Each row is a point on a tangle of strands that fork, close into loops and nearly touch. The rows are in no order.
(in the rows, 128 means zero)
Two points are linked if the straight distance between their rows is under 87.2. Some points are linked to none.
Q606: [112 156 106 123 126 143 157 153 139 130 134  92 132  89 137 143 129 150
 144 142 120 142 166 101 151 117 114]
Q742: [107 128 120 140 139 114 139 143 119 156 119  97 143 112 131 139 150 144
 122 128 134 139 125  94 117 108 104]
Q811: [173 139 139 122 122 160 125 112 142 113 134 170 121 145 124  82  95  79
 121 135 132 128 146 156 173 161 138]
Q653: [105 111 154  54 131 137 165 187 171 138 123 129  56 150  98 138 154 153
 124 155 100 107  99 113 163 114 135]
Q105: [119 128 124 130 110 107  85 203 188 127 114 132 134 108 125 152 129 185
 110 142 121 131 131 117 126 133 162]
Q522: [187 142 115 105 126 111  67 119 175 154 111 134 135 135 137  96 162 133
 117 137 171 173 114 104 157 102 127]
Q856: [112 124 150 134 146 136 170 185 116 150 131 103 112 116 141 126 119 137
 129 117 132 104 141 114 138 116 141]
Q445: [124  99 171 175 164 152 132 115  85 167 124 134 146 117 142 100 127  83
 130  99 149 121 166 139 103  84  93]
Q884: [109 154 121 117 134 139 185 163 117 110 127 102 124 118 169 150 115 154
 155 126  97  90 153 138 113 147 170]
Q317: [173 155  93 115 115 140 126 101 159  97 139 130 140 128 115 113 113 113
 144 154 123 160 138 126 183 153 116]
Q212: [120 130 165 103 150 157 161 111 110 160 128 133 110 146 130  94 150 101
 132 149 130 123 124 109 132  91 123]
Q781: [130 116 120 172 132 127 128  85  69 141 116 125 132 118 131 105  96  87
 135  91 146 108 147 118 131 170  90]
Q708: [ 96 125 136 111 117 142 177 116 120 106 140 137 117 144 105 152 140 129
 130 140  83 123 104 131 125 101 129]
Q304: [132 129 120 116 105 175 160  73 110  80 164 151 110 134  87 120  94  92
 135 143  98 135 141 134 167 154  88]
Q498: [116 188  86  86 111 133 171  24  84  92 141  91 128 117 137 137 130 128
 168 144 120 107 138 101 114 113 101]
Q885: [135 144 155  98 126 174 140  92 138 136 142 140 119 130 108  97 145  88
 112 171 126 154 135 112 155  58  96]
Q132: [149 174 111 115 132 133  73 160 205 148 125 106 133  77 167 137 146 188
 163 146 150 156 177 111 152 104 181]
Q738: [113 100 163 133 175 124 141 105  74 169 116 141 129 150 147 110 165 105
 146 119 138  97 105 136  66 113 116]
Q825: [159 124  84 110 142  77 119 129 136 137 111 128 130 152 146 126 148 147
 134 136 139 124  70 130 121 193 166]
Q601: [156 130 103 134 109  95  63 203 207 138 131 118 125  94 138 152  99 207
 115 136 144 138 135 119 147 145 166]
Q287: [ 99 147  83 101 132  88 147  57  68 128 117  85 132 141 138 128 156 138
 162 126 129  95  91  89  86 132  88]
Q303: [183 125 149 134 136 129 102 161 149 161 113 157 125 140 157  82 101 105
 104 113 162 107 136 150 159 145 163]
Q146: [ 78  79 143 169 142 125 152 112  32 169 132 122  86 136 122 119 111  89
 143  89 160  78 134 121 125 161  92]
Q597: [124 136  97 119 114 115 170 180 148  90 148 118 106 115 107 175 107 164
 151 149  84 113 142 134 166 155 123]
Q85: [140 138 112  99 128  99  80 183 194 131 116 127 137 127 159 140 140 202
 138 135 131 124 103 138 104 155 208]
Q862: [106 118 130 140 107 109 105 179 174 129 117 131 145 113 102 164 150 163
  97 138 114 146 118 108 117 112 122]
Q803: [125 111 169 120 141 163 125  78  76 173 155 185  93 163 113  73 146  78
 117 155 155 142 113 138 138 110  80]
Q648: [129 127 117 148 144 118 130  98  97 162 126 106 143 117 128 111 149 113
 119 128 154 137 133  89 120 102  72]
Q91: [ 91  92 144 155 129 122 166 197  88 109 160 127  75 146  99 148  88 112
 111 106 139  80 117 153 149 166 147]
Q301: [170 123  93 141 129 106 101 102 128 144 120 130 146 134 131 101 128 111
 120 122 163 161 110 115 157 150 114]
Q282: [161 142 110 146 138 131  78  52 102 137 134 128 151 118 128  73 136  78
 126 105 175 178 147 114 135 106  44]
Q735: [152 115 155 135 141 106  93 150 144 174 101 157 142 146 136 101 148 111
  99 129 152 129 108 138 128 113 137]
Q316: [133 116 110 115 132  83  92 232 195 137 116 110 100 126 141 141 101 187
 103 139 129  96 101 133 119 176 166]
Q179: [162 173  85 131 122 146  77 113 186 102 132 107 162  87 155 130 140 150
 159 129 143 191 170 121 141 110 168]
Q538: [156 149  91 111 102 136 140  65 119  81 153 145 127 145  93 117 113 105
 138 155 118 147 123 123 166 168  97]
Q327: [155 126  68 169 106  92  67  48 106 109 118  97 164 118 111 115 125 104
 147 100 171 169 127 109 131 157  83]
Q324: [113 166 103 104 118 136 187  59  79 113 122 105 123 132 150 133 128 128
 175 123 109  86 135 111 105 136 118]
Q804: [107 155 110 119 118 140 183 120 114 124 127 103 130 103 142 159 134 151
 151 135 101 121 151 109 123 112 126]
Q590: [138 149 139 122 127 177 100  16 106 104 158 156 138 137 102  71 132  67
 125 139 131 166 130 138 113 116  57]
Q449: [119 138 169  61 114 161 148 146 182 116 121 157  90 151 112 146 159 133
 121 175  89 113 120 130 151  91 166]
Q193: [175 119 170 134 136 143  83 125 147 155 106 167 143 138 131  87 139  90
  97 121 149 144 136 147 131  93 131]
Q624: [113 148 137 109 127 131 112  93 154 129 118 132 168 123 124 141 188 147
 134 160 101 163 119 117  89  66 119]
Q199: [101 105 140 143 163 115 143 156  99 176 109 109 128 120 148 121 156 126
 126 109 133 108 116 109  90 108 110]
Q127: [137 112 140 167 106 108  85 176 158 118 119 144 160 121 114 144 111 133
  75 120 127 146 132 152 121 122 149]
Q46: [ 95 126 109 124  98 138 161  58  51 113 131 123  97 143 109 129  95 105
 156 122 123  92 128 100 132 163  86]
Q747: [147 165 100 117 141 117  98 146 169 157 114  97 152  97 174 126 159 162
 154 136 149 161 150  99 130 111 170]
Q718: [155 128 101 109 131  87  89 169 171 165 100 115 129 135 144 114 145 162
 121 133 155 147 101  99 149 144 153]
Q762: [123 105 148 144 113 114 131 155 121 111 127 151 131 152 115 138 108 107
 100 126 122 107 105 159 125 156 148]
Q837: [143 148 124  97 123  99  67 202 219 106 117 131 121 119 149 152 122 201
 132 152 124  98 128 149 105 154 220]
Q525: [141 117  84 165 123  84  77  69 103 128 119 112 176 119 116 139 146 117
 138 113 160 170 111 110 107 134  87]
Q395: [100 150 128 151 141 132 161 165 110 129 126  95 145  96 168 149 107 151
 151 107 118 100 166 131 107 137 155]
Q424: [164 146 134 134 118 138 109 149 171  82 130 147 158 131 142 129  91 119
 122 133 117 126 141 172 139 156 186]
Q238: [112  97 174 166 161 158 150  93  49 160 134 134 116 131 146 104 120  79
 159  96 148  96 162 141  96 103  93]
Q788: [139 158 128 119 128 135 116 207 196 112 132 128 120  92 157 157  95 172
 136 143 120  99 173 152 147 130 189]
Q968: [162 157 118 118 129 136  91 184 210 129 123 116 135  87 155 137 113 179
 147 146 134 131 178 128 159 134 178]
Q508: [134 136 149 108 152 142 137  84  90 172 139 151 112 148 133  70 150  86
 126 151 148 133 119 118 137 104  92]
Q266: [110 151 142 101 128 138 121 190 192 149 114 122 114  98 146 143 150 182
 132 150 109 124 151 105 130 101 160]
Q664: [116 162 145  94 153 153 172  95 117 142 137 118 118 134 143 121 155 112
 150 152 113 125 127 116 118  75 129]
Q860: [ 79 134 136  98 116 137 158 154 150 125 133 114 122 119 110 169 169 178
 123 148  74 145 123 107 107  78 120]
Q496: [161 127 128 149 108  97  69 186 178 107 119 142 149 124 130 137  97 146
  92 123 140 120 125 160 124 145 178]
Q211: [120 136 105 139 114 134 165 106  88 112 129 104 136 116 119 141  96 118
 149 112 122 108 149 106 136 162 105]
Q73: [146 155 120 162 140 132 135 175 129 146 115  95 151  94 175 127  95 142
 138 111 151 103 168 126 121 145 160]
Q284: [152 166 105 137 123 128  87 105 168 110 125 108 166 109 132 132 157 143
 135 141 145 189 146 111 135  98 135]
Q787: [ 73  92 146 139 127 116 140 214 132 131 130 107  98 124 110 165 129 162
  99 119 115 110 121 123 123 117 128]
Q158: [103 136 134 115 145 141 195  95  63 128 129 111 102 138 143 121 133 125
 167 114 119  79 123 111 106 126 123]
Q475: [112 131 127 124 145 126 143  52  62 138 137 114 144 138 120 127 151 104
 158 130 129 113 126 104  76  87  63]
Q465: [147 129 170 131 120 172 119 107 139 108 126 173 146 141 115 103 122  85
 114 133 115 150 137 154 126 102 139]
Q148: [165 160  81 113 117 131 124 122 174  87 134 112 148 112 126 149 110 146
 160 152 115 151 147 139 175 154 139]
Q293: [110  69 173 174 134 124 116 155  76 149 146 173  98 159 119 113 108  75
  95  99 150  95 109 179 121 149 127]
Q528: [110 141 107  95 147  94  83 191 209 152 110 115 120 110 162 129 160 228
 148 136 125 131 105 113  82 158 203]
Q502: [125 164 105  94 107 152 145  84 157  81 135 130 149 121 125 161 155 141
 142 169  85 160 147 132 131  95 135]
Q84: [116  95 142 136 165 100 123 182 121 195  96 108 121 124 146 109 144 139
 101 112 141 114 103 116 109 131 126]
Q48: [145 139 182 114 121 121  69 209 201 146 100 134 113 115 149 133 119 170
  92 131 150  81 146 134 110 114 191]
Q996: [ 94 145 124 117 121 137 133  15  49 123 146 103 128 126 108 130 119  96
 167 133 123  97 130  99  72  73  46]
Q67: [146 140 110 118 117 148 131  76 108 127 140 152 115 145 110  91 117  88
 128 149 134 142 127 121 170 149  86]
Q581: [114  83 187 138 149 159 133 119  85 172 144 163  89 152 103  95 144  93
 116 121 146 136 118 138 137  98  90]
Q769: [175 104 157 127 125  95  68 195 181 161  93 146 109 145 140 109 107 136
  73 114 167  97 113 137 140 136 160]
Q591: [110 144 154 116 142 167 190  89  83 127 137 119 128 126 147 131 133 114
 156 117 112 102 145 124 110  91 126]
Q275: [102 133 129 106 126 164 177  72  75 129 170 121  90 133  85 129 132 106
 130 147 123 140 129  91 135  84  69]
Q358: [117 130 132 118 143 154 181 157 106 148 135 106  93 122 134 119 119 120
 134 129 128 107 151 108 172 121 117]
Q223: [118 140 102 107 145 123 185 157 115 155 129  93  93 118 140 121 122 147
 148 138 130 108 133  92 162 152 112]
Q3: [143 126 156 104 128 170 161 142 138 123 146 152  85 146 116 104 118 102
 125 152 119 117 136 136 182 124 138]
Q27: [ 91  84 159 165 139 123 145 116  59 142 133 149 119 156 121 134 126  95
 130 103 129  92 111 151  93 143 119]
Q18: [ 89 125  93 104 145  95 170 147 117 120 116  98 113 141 147 156 146 173
 142 119  98 101  94 120  91 181 144]
Q588: [175 130  81 136 110  86  55 135 169 131 125 106 147 115 146 144 142 180
 144 117 168 193 105 108 132 139 175]
Q575: [141 132 130 116 114 157 108  43 132  93 142 169 154 148 105  94 145  76
 122 144 114 174 117 140 125 119  92]
Q905: [ 77 132 111 107 115  97 170 172 130 107 125 111 123 124 133 167 143 197
 137 129  79 110 104 127  91 151 148]
Q391: [139 104 116 131 140  89 106 207 163 168 118 116 114 130 146 128 109 159
  92 119 148 106 103 122 133 165 151]
Q40: [141 151 119 117 131 109  77 230 208 120 136 125 104  95 152 149  92 200
 137 149 123  83 153 143 114 149 190]
Q559: [137 139 120 149 141 128 101  59  84 149 138 110 144 124 122  96 143  94
 135 127 160 150 144 105 118  84  45]
Q668: [152 148  78 121 133  90 105 127 149 123 115 108 146 130 158 138 148 176
 150 134 136 148  86 112 118 174 179]
Q707: [194 154  68 134 115 111  70 118 162 119 131  93 149 106 151 124 130 157
 157 119 178 198 118 122 152 139 165]
Q129: [103  85 178 134 132 140 133 133 109 124 135 170 125 153  94 134 144 104
 104 135 109 130 104 147 112  96 118]
Q674: [127 129 136 144 139 122  95 103 131 139 116 126 181 121 124 141 175 126
 133 133 121 173 128 130  80  59  94]
Q305: [127 123 118 130  94 112 128 109 141  89 124 157 162 144  96 157 131 127
 119 144  94 156 106 142 131 145 127]
Q43: [101 121 157  57 130 155 179 149 147 120 131 146  70 158 107 139 157 143
 130 144  88 110  95 130 146 103 146]
Q458: [140 157 106 126 112 144 140  36  99  75 126 142 158 142 130 126 123 105
 159 122 111 120 129 149 101 157 132]
Q849: [141 117 115 149 105 131 127 111 137  86 130 147 155 136 102 133 101 104
 113 123 114 147 131 144 145 161 112]
Q926: [104 117 169  99 145 125 121 177 156 163  98 127 110 140 121 123 171 142
 112 138 129 123  98 109 127  97 136]
Q571: [101 108 150 141 126 169 150  87  80 133 165 136  98 138  83 119 126  90
 121 130 130 150 131 110 139  87  67]
Q140: [112 134 127 134 115 196 186  81  85 100 160 103  95 112 103 128  75  88
 156 104 116 115 181 109 167 122  90]
Q201: [136 139 115 163 128 140 114  67  86 117 118 115 162 121 131 111 109  87
 140 102 139 126 161 115 111 148  90]
Q710: [154 135 132 145 145 145 131 112 110 144 127 131 137 120 139  84 114  87
 128 118 151 132 148 129 145 127 111]
Q733: [131 144 100 166 102 117 122 109 126  75 119 120 180 113 126 164 104 138
 143 105 115 126 139 145  98 164 148]
Q44: [144 125 124 146 133 152  70  30  98 127 144 152 147 136 114  69 137  68
 124 120 154 170 137 132 111 126  45]
Q865: [169 145 130 115 118 149 127 138 175  86 138 156 137 128 124 119 102 102
 132 145 112 129 156 164 178 155 153]
Q903: [120 159 128  67 121 161 161  91 162 107 149 136 115 132 115 151 157 136
 127 181  83 155 135 126 146  71 134]
Q14: [121 140 108 126 119 167 181 105 109  96 146 110 112 112 115 150  98 112
 150 130 104 119 162 111 155 125  97]
Q443: [108  70 167 176 147  87 114 189  91 163 125 129 108 134 137 128 104 100
  76  93 154  83 118 159 108 138 142]
Q806: [160 182  67 107 123 124 120 120 179 102 138 104 146 105 153 156 133 178
 183 158 120 157 156 132 159 150 165]
Q953: [194 156 100 124 127 143  72 119 183 122 120 103 148 100 156 109 127 138
 154 128 168 189 161 131 169 122 163]
Q467: [108 149 103 101 125 119 157  54  80 133 150 128 103 151 111 103 141 105
 144 154 141 125  97  91 135 137  74]
Q757: [128  82  94 145 140  60  78 136 140 179 104 114 147 139 135 129 166 149
  99 116 155 153  86 110 108 143 117]
Q965: [134 146  99 137 130 112 127  87 109 120 111 112 183 128 143 131 145 127
 138 126 133 142 119 114 111 129 129]
Q938: [ 93  51 193 154 144 127 119 143  68 148 149 175  92 167 100 119 137  90
 111 114 145 108  95 176 113 121 118]
Q209: [118  88 139 181 121  96  84 150 133 124 116 138 168 127 111 150 123 120
  79 109 126 148 114 146 105 122 117]
Q139: [103 144  97 110 105 115 158 162 159  98 146 122 131 108 107 180 133 186
 139 151  79 143 129 125 142 134 120]
Q621: [168 118  81 151 123  86  94 197 181 143 132 101 137 106 155 149  89 190
 126 121 156 130 128 126 142 169 157]
Q487: [123  83 163 156 122 114 103 136 119 133 122 165 148 150  97 134 138  98
  90 126 124 138 104 150 111 116 106]
Q645: [ 97  79 152 159 143 102 148 193  87 142 133 115  86 144 121 130  98 114
  92  89 146  80 106 145 119 157 138]
Q655: [126 135 145 123 115 160 157 167 165 110 135 129 120 110 117 153 106 129
 133 143 101 134 170 131 165 109 145]
Q847: [112 163 125 101 148 129 120 152 177 163 103 112 135  97 162 135 174 174
 142 147 117 141 135 106 117  99 171]
Q925: [116 107 180 147 128 195 151 120  98 121 160 167  85 140 109  99  91  83
 123 117 135 131 147 159 162 127 117]
Q514: [ 80 104 177 135 138 116 146 179 115 113 114 141 130 139 127 161 146 140
 108 116  96  99  96 156  75 113 165]
Q244: [123 123  92 136 143  72 123 106  98 142 100 103 154 138 157 131 155 143
 145 102 141 111  89 114  79 169 142]
Q367: [126 129 129 121 109 179 184 118 121  72 166 133  99 121  87 149  82 109
 142 134  94 126 160 139 175 139 108]
Q512: [140 113 180 119 130 108  79 214 175 152  90 135  92 138 135 117 122 142
  75 124 155  78 116 136 110 121 172]
Q729: [137 118 161 159 136 104  93 186 139 150 104 136 146 136 155 122 118 127
  88 102 150 106 123 153  97 119 165]
Q8: [ 85 114 154  65 141 129 148 224 173 134 111 111  65 136 110 141 141 178
 121 139 102  94 102 123 132 129 155]
Q516: [104  93 134 156 120 124 175 153  75 103 144 129  97 141  99 153  81 113
 133 101 121  80 125 143 151 172 123]
Q549: [172 135 125 142 128 112  57 165 183 158 102 117 149 103 161 122 135 168
 117 112 167 161 141 115 138 104 161]
Q524: [ 84 141 126  73 138 121 173 213 169 123 125 114  81 115 129 157 139 192
 139 145  78 102 124 129 129 136 158]
Q473: [138  98 187 141 135 153 116 131 122 161 122 174 115 148 123  90 128  87
 100 126 140 129 125 147 144 101 120]
Q405: [ 91 146 131  88 138 135 202 181 133 120 128  99  86 115 157 154 130 181
 156 128  85  90 145 138 122 133 170]
Q774: [144 165  72 112 121  97 103 139 174 112 134 110 152 105 153 150 148 195
 163 145 123 159 122 116 133 149 183]
Q254: [107 165 115 100 106 125 136  98 159 103 125 135 151 123 133 166 178 172
 142 165  86 156 115 132 101  80 146]
Q277: [ 94 113 140 151 132 113 145 203 125 144 123 100 128 108 131 146 114 152
 111 105 127 112 140 123 116 124 143]
Q130: [141 124 129 167 147 133  96  83 112 136 115 117 177 108 128 119 152 105
 135 113 139 165 159 130  83  74  78]
Q480: [176 174 101 130 145 154  98  54 131 111 132  95 157 106 157  69 133  83
 156 108 166 174 160 120 137 114 103]
Q344: [136 129 176 128 131 203 132  62 122  97 146 170 127 139 118  93 111  66
 125 132 106 151 146 161 124 111 109]
Q692: [125 149  85 123 108 116 154  60  76 116 118 108 128 133 123 123 108 106
 159 118 136 104 132  95 139 160  84]
Q17: [129  98 155 146 112 135 140 173 119 126 152 150  94 140  92 118  91  98
  94 123 142 124 135 145 178 146 114]
Q701: [145 159 120 121 120 162 150 142 167 116 129 109 134  90 128 134 122 124
 143 147 114 154 190 119 166  99 124]
Q927: [107 139 150 111 119 181 164  11  70  88 160 146 121 135 112 140 122  95
 154 128  92 120 126 138  80  74 100]
Q97: [110 111 129 123 110 118 160  85  90 111 140 163 122 159  97 137 124 108
 128 134 108 128  96 131 123 158 111]
Q946: [100 124 132 136  98 168 167  56  65  84 139 145 110 129 103 140  87  94
 160 110 109 100 150 128 130 152 106]
Q333: [160 131 107 164 122 148  98  71 118 101 123 129 166 111 123  96 103  83
 129  91 137 163 155 134 134 151  93]
Q100: [147 112 153 112 113 151 145 181 150 121 141 152  89 130  92 121  95 105
 120 146 125 119 149 136 196 135 129]
Q483: [174 126 133 137 128 149 109  99 121 132 130 175 112 138 136  59  91  84
 106 119 159 142 150 153 178 177 109]
Q557: [161 123 103 174 116 122 102 108 133  97 125 128 177 117 125 128 100 108
 113 102 142 162 141 141 133 160 116]
Q143: [ 89 127  79 127 136  73 143 133 112 137 103  96 147 129 149 146 149 171
 137 114 117 114  84 109  80 178 138]
Q94: [166 161 122 116 128 143 115  60 125 122 128 148 155 145 141  93 136  92
 141 135 143 149 122 135 131 137 127]
Q469: [196 129 113 138 128 131  94 133 147 147 123 147 122 130 148  78  82  97
 107 105 168 137 153 145 181 163 133]
Q934: [120 139 143 121 131 158 160  45  83  96 131 153 149 146 129 133 145 103
 152 130 102 119 114 146  79 100 118]
Q690: [115 130 148 109 108 161 161 134 139  93 148 141 123 128 102 152 126 120
 128 145  91 135 143 138 148 103 133]
Q924: [ 82  86 174 152 155 177 167 106  43 156 156 132  82 148 121 118 120  96
 155  90 153  91 141 126 119 109 104]
Q977: [109 103 116 135 155  80  94 141 137 166  98 108 156 132 142 139 185 162
 116 124 130 154  82 107  73 118 115]
Q796: [116  96 131 102 143  95 119 237 170 139 119 117  73 140 117 133 110 163
 102 140 121  81  95 138 134 171 164]
Q675: [123 116 178 149 135 201 142  79  88 125 153 171 107 147 125  78 108  59
 132 119 129 144 150 165 137 125 103]
Q260: [ 97 174 117  84 111 142 161   4  66 104 146  91 121 121 125 137 118 124
 164 139 118  91 127  90  91  78  76]
Q117: [142 129 102 131 112 101 124 109 132 110 117 134 165 139 122 147 152 141
 128 136 119 155  89 121 121 154 135]
Q229: [ 57 110 133 111 127 118 186 185 118  97 143 112  97 130 112 181 139 183
 127 121  83 113 105 140 108 126 143]
Q173: [145 176  74 129 129 112  87  56 125 113 135  74 165 110 132 116 146 124
 155 131 175 186 137  88 133  97  90]
Q421: [147 156 155 124 126 143  98 161 185 100 117 147 154 112 159 135 109 131
 127 131 121 110 163 163 127 119 206]
Q236: [145 151 129  98 119 130 117 132 177 114 113 138 148 128 129 143 161 154
 136 157 116 146 120 126 140 114 160]
Q669: [152 121 132 155 132 134  96 111 139 146 115 125 162 109 124 106 139 104
 109 113 145 173 153 125 133  84  87]
Q913: [137 154 104 167 131 127 109 121 136 124 120  99 181  88 150 134 130 141
 145 105 139 154 166 118 111 119 138]
Q618: [ 87 112 145 140 134 101 110 153 136 147 109 131 149 127 122 163 182 164
 114 133 104 144  95 116  73  91 117]
Q259: [188 117 145 127 140 107  85 182 164 174  95 135 126 145 172  97 107 140
  99 110 171 107 129 144 135 144 178]
Q936: [142 138 164 143 131 126 108 179 154 128 112 140 149 123 147 127 112 121
 108 129 134 102 143 158 113 120 187]
Q13: [139  88 162 162 134 113 113 193 116 153 129 148 106 132 135 114  91  99
  75  99 151  98 130 154 137 136 140]
Q599: [111  86 122 171 103 115 145 146  92 102 143 138 120 138  90 147  73  99
 108  97 132 108 136 146 150 187 115]
Q844: [110 117 118  97 139 118 186 201 141 117 145 107  76 130 104 156 111 161
 149 143  91  97 119 130 167 153 130]
Q452: [133 119 129 130 103 112 123 148 148  83 131 163 151 151 107 153 114 133
 106 139 100 126 103 161 125 151 156]
Q388: [148 183  87 116 126 131  99  63 146  94 143  89 161 113 137 125 164 128
 158 150 152 184 142 114 136 103 132]
Q691: [111 146 143 108 117 143 139 180 167 119 125 121 120 110 129 156 131 157
 129 146  93 118 157 131 136  92 162]
Q790: [142  88  93 168 133  71  80 113 113 156 108 117 168 123 131 145 152 130
 108 104 154 156  99 115 101 144 104]
Q666: [163 102 154 166 140 110  95 161 129 160 115 145 139 138 158 101  99 100
  82  94 163 108 140 163 130 142 142]
Q10: [ 95 146 125  94 123 145 201 121 118 106 142 113 111 120 121 165 146 155
 148 142  77 119 133 124 130  99 133]
Q339: [107 106 119 136 149  87 133 112 100 148 106 128 152 153 138 127 153 123
 121 120 128 115  81 129  84 157 131]
Q972: [117  81 167 164 165 125 122 139  77 193 127 130 117 126 132  92 141  92
 112  96 166 123 144 128 117  94  68]
Q346: [130  90 139 161 125 124 124 137 102 150 140 155 115 132 103 107 111  99
  92 125 147 139 128 132 164 151  94]
Q543: [122  80 140 174 148 108 127 135  81 185 116 128 118 125 130 115 119  96
 111  93 161 111 143 124 135 130  91]
Q877: [151  96 124 127 155  86 116 177 139 199  98 114 108 146 161  98 130 131
  93 112 160 115  98 116 133 160 141]
Q878: [ 76 122 146 139 115 124 165 158 109  90 137 126 130 132 115 179 125 157
 117 110  85 109 112 151  92 124 150]
Q457: [121 156 109 111  96 159 166  31  89  66 140 147 124 138 111 136 109 104
 168 121  93 105 136 133 124 152 107]
Q869: [131 114 108 145 106  91  76 163 175 142 118 124 161 117 116 157 156 172
 104 129 134 174 100 104 117 129 128]
Q488: [ 67 101 154 115 128 133 151 193 147 142 126 115 105 115  99 161 156 166
 108 136 101 136 119 104 124  84 118]
Q15: [146 124 139 104 122 156 144 120 122 147 146 169  89 153 107  92 119  90
 115 158 134 132 121 125 184 139 105]
Q501: [141 148 142  70 109 150 136 119 195 105 126 149 122 133 119 144 155 133
 130 179  91 132 138 135 152  99 155]
Q800: [136 154 153 125 127 156 145  96 131  90 128 152 165 138 137 126 128 100
 135 135 102 132 138 159 112 118 155]
Q536: [160 146 116 147 116 131  81 140 185 139 108 124 167 104 141 131 139 149
 116 121 148 170 165 122 145  96 142]
Q550: [101 138 126  84 112 162 190  70 102 103 169 119  95 127  96 159 136 127
 133 158  90 135 116 104 140  74  96]
Q141: [119  87 126 178 134 106 129 106  57 174 117 125 110 123 136 117  93  85
 119  82 169  86 146 123 131 176  92]
Q216: [144 121 127 118 134 111 111 146 144 158 108 126 145 141 140 118 152 137
 113 136 142 137 106 116 133 132 146]
Q135: [149 159  64 134 112 111  88  44 104 107 139  82 150 120 114 107 127 109
 152 119 174 167 128  95 141 137  77]
Q19: [ 56 126 141  85 124 134 178 167 142 113 127 115  93 126 117 176 167 189
 123 130  72 123 106 126  99  91 143]
Q602: [ 90  85 181 143 137 130 145 140  91 115 131 159 132 165 112 146 151 114
 109 119  98 107  88 166  80 101 139]
Q592: [126 106 160 168 125 121 126 138  91 117 139 172 120 161 113 111  89  81
  94 106 141  95 113 180 130 176 146]
Q167: [127 141 147 116 153 147 136  46  62 164 143 152 116 160 142  66 148  78
 153 156 152 115 113 127 104 121  83]
Q479: [122 144 132 132 118 139 162  73 102  89 121 141 161 140 133 152 128 117
 146 122  98 115 126 152  93 131 144]
Q670: [129 100 123 143 116 109 134 102  95 138 132 154 119 148 104 112 125 104
 111 131 137 127 104 121 139 165  96]
Q378: [148 142  98 145 136 109 119 193 160 148 131  93 136  96 168 141  94 172
 141 123 144 105 150 122 141 166 157]
Q248: [105 155 133  97 114 174 179  29 105  86 165 129 114 128 107 149 126 112
 143 140  88 140 132 131 106  77 102]
Q693: [148 117  69 142 109  75  73 158 173 136 119 109 153 120 123 154 149 185
 126 129 153 184  91 101 136 153 139]
Q99: [159 115 106 123 125 100 130 130 119 135 122 143 127 159 133 117 122 120
 119 131 137 108  90 137 140 200 142]
Q264: [119 102 117 107 146 100 154 219 150 136 130 115  77 133 117 136 108 159
 121 137 112  93 106 123 168 174 134]
Q168: [156 113 114 159 139  85  91 146 139 145 112 122 156 132 154 126 115 135
 117 109 155 123 101 139 109 166 161]

A piece is all that can be reached along the links. How many separate loops has the piece of each point below (a circle has one, a figure eight two, a Y none), and how many tips (points with one link)?
Q395 -> loops 0, tips 4
Q742 -> loops 0, tips 2
Q927 -> loops 0, tips 5
Q528 -> loops 1, tips 1
Q475 -> loops 0, tips 3
Q209 -> loops 0, tips 3
Q201 -> loops 0, tips 4
Q469 -> loops 1, tips 2

A tip is a point with one link. Name the tips that can be reached along the links from each point below, in the order of the rows.
Q91 -> Q48, Q599
Q869 -> Q549, Q236, Q669, Q618
Q708 -> Q528
Q277 -> Q496, Q223, Q339

A fork is a point with three links, a tip a point with one. Leave the first point through the second and follow the links. Name the first fork or tip that comes.
Q618 / Q977 -> Q284
Q601 / Q621 -> Q501
Q796 / Q316 -> Q575
Q742 / Q199 -> Q139
Q655 / Q691 -> Q528
Q837 / Q40 -> Q655
Q475 / Q996 -> Q508
